A landscape with many peaks, sampled at points; each row gives a point and its height.
From any point a climber steps to the highest of the 4 points nearest to it. It stops when none of these is higher. Distance is the straight distance between rows; heights are no part of it.
bav: [-14 -12   6  11   3 -15   6 -17  27]  height 5.28
gak: [ 25  -8 -10  14  10  15  -4  19  -1]  height 5.93
gotu: [-13 -12  -4 -12  13  30   9   2  16]  height 3.89
Bugi: [  2  10  15  -4  -5  -8   3  -1 -10]  height 6.00
vevu: [  3   2 -28  -7 -20 -30 -15   5 -17]  height 4.44
kubi: [ 13   8  18  -5  14   5  -3   3 -18]  height 3.98
Nuf: [ 13   6   1  17  -8  -4  -1   5 -14]  height 2.43
Gifo: [  1  -6   2 -11  24  31  -5   3   2]  height 4.12
magaz: [ -6   8 -17   1 -28 -28 -10   3 -14]  height 5.81
fosu: [ 10  -4 -19 -10 -13 -25   5  10 -29]  height 3.36
Kabin: [ -5  23 -13 -12 -22 -20 -25  10 -17]  height 2.59
Zozu: [ 7 -1 -7 17 -8 -3  3  8  5]  height 1.75
Bem: [ 5  9  7 10 -4  7  2 12  7]  height 2.94
rerav: [ 31  -7  -1   2  15  10   1  26 -16]  height 5.19
boses: [  9  -6   3   8  12   5 -10 -12  13]  height 4.43
Mes: [ -3  -2  -9 -23   0 -26 -18 -15 -20]  height 2.97
Mal: [ -8 -18   1   4  15  -4   4 -11  22]  height 5.98
soro: [ 7 -8  4 -3 26 18 -6 -4  5]  height 4.53
muran: [-21   0   7  10 -15 -21   0 -26  14]  height 5.12
dasul: [ -6  -9  -4  11  11  31  -7 -15  21]  height 4.13
gavat: [-7  3  9 -6  3 11 10 10 16]  height 2.95
zipuf: [ 2 -2 13 -6  9 -6  8 -7  5]  height 2.88
rog: [ -7  14   6   3 -12  -5   8   7   6]  height 1.17
dutad: [  8  23   2 -10 -10  -4 -18   0 -34]  height 0.84
vupal: [-23  12  16  -6 -11 -16  -6 -28   9]  height 4.62
Piruv: [  4   2  -4 -19   4 -19 -13 -13 -23]  height 6.20
guzud: [ -5  17  -5 -18 -15 -16 -21   1 -30]  height 1.45
fase: [  3 -14  -2  -1  18  17  -5  -4  17]  height 4.79
Megip: [ 27   7   2  10  10  24 -13  19  -7]  height 5.23
pib: [ -6 -13  -3  -2  16  13   7  -2  20]  height 5.17
Vebaz: [-13  14  -4 -16 -21 -26  -7   0 -18]  height 3.61
Rane: [-11   7   9 -10 -15 -22  16   1   0]  height 2.49
sosi: [ -8  19  -7  -4 -23 -16 -10   2 -14]  height 3.94
besa: [ -6  -7   2   1   3 -18   2 -17  -2]  height 2.85
gokip: [-12   2  14  11  -2  -3  -7 -19  18]  height 3.77
zoron: [ 7  5 -2 10  1 13 -3 19 10]  height 3.90
mekes: [ 12   7  10  -1  16  31 -12  13  -6]  height 4.74
dovoz: [  6  -7   3  -3   5 -19  -2 -16  -8]  height 0.94
suk: [ 17  -7  -6  -4  -4 -14  14  15 -24]  height 2.74
gopu: [-15  10   4  -8 -25 -21  15  -1  -1]  height 1.86
lizup: [ 14 -11 -14  18   8  15   3  19   7]  height 6.14
pem: [ 11  17   3   8 -13  -2 -11   4 -17]  height 1.20
Kela: [ -4   5  12  13   5   7 -13 -15  21]  height 4.05
Bok: [ -7   1  -1   9  -9 -17 -10 -26   1]  height 3.17
zup: [-14 -19   1  -5  10   6  13  -5  25]  height 5.06
bileb: [12 -8 -3  2 11  3 15 27 -3]  height 3.59
depa: [ 14  -6  14 -12  20  20 -12   6  -7]  height 4.31
ziri: [  0  16   2 -10 -13  -8  -7  -1 -21]  height 6.62
luso: [-20 -10   6  -4   1 -13  21  -4  26]  height 4.51
lur: [-4  4 -9 10 -1 19  4 16 19]  height 3.87
Gigam: [ -2 -12   6  -2  20  12   5  -2  14]  height 4.85
doziz: [  3   2   4  13   2  -3 -12 -22   2]  height 3.41
fuma: [-12  14   4  -5 -19 -14   3  -1 -15]  height 2.13
nas: [ 6  8 10 -4 10 15 -2 11 -2]  height 4.54
bepof: [ 32  20   6  13  -2   7 -12   7 -23]  height 0.20
gitus: [-20  -5  -7  -9  -4  35  19   3  17]  height 4.84
zezub: [  9  -3  -7  14  -9 -16   7   8  -7]  height 1.30
Zasi: [ -7 -13  -4 -11  14  38   7   0   6]  height 3.70
Tesa: [ 16 -19 -14   0  10  17  11  27   5]  height 3.88
zegif: [ 17  -2 -15   3  -7 -16   5   6 -25]  height 2.76
Fik: [ 4 -5  9 -7 19  2  2 -4  0]  height 4.04
posi: [ -8 -12   2  -5  -5 -23   4 -23   1]  height 4.32
forup: [ 2  6 -2  5  9 34 -5 15  3]  height 4.47
sunel: [ 7  8 11  4  7 27 -5 14 -7]  height 4.83
soka: [ -1 -12  -7   9  11  40  -9 -16   7]  height 3.13
nol: [  8 -14 -17  11   2  22   9  19  11]  height 4.80
givim: [ -7   3  -2 -16  -3 -25  -5 -15 -17]  height 1.46
leze: [20  5 -5 17  2  3 -1 10 -6]  height 4.28
voneg: [ -9   2 -14   5  -8  42  11  10  14]  height 6.22
zan: [-13  -3  10  -9  -3 -13  21  -5  11]  height 3.75
peted: [-19 -13   1   9  -5 -19  12 -23  23]  height 5.38
Busin: [-4  5 12 -8  5  4  9  9 10]  height 3.44
nub: [-20 -13  -1   0  -3 -29   8 -22  13]  height 6.35
Mave: [ -2   5  -6  11 -21 -13   4   2 -11]  height 0.31
big: [-22 -10   5  -9 -11 -31  21 -12  11]  height 4.39

Call two points neighbours if one is among the 4 nearest of the other. Go from one point of each pair to the other, from neighbour to neighbour, staying as high as possible. Name the lowest point that can't be avoided.
magaz / Mal -> sosi
Mal / lizup -> depa
ziri / voneg -> kubi
nub / Mal -> bav
lizup / voneg -> nol

Where does a climber stop that starts at each point below?
zan -> nub
forup -> lizup
zegif -> magaz
Mes -> ziri
kubi -> ziri
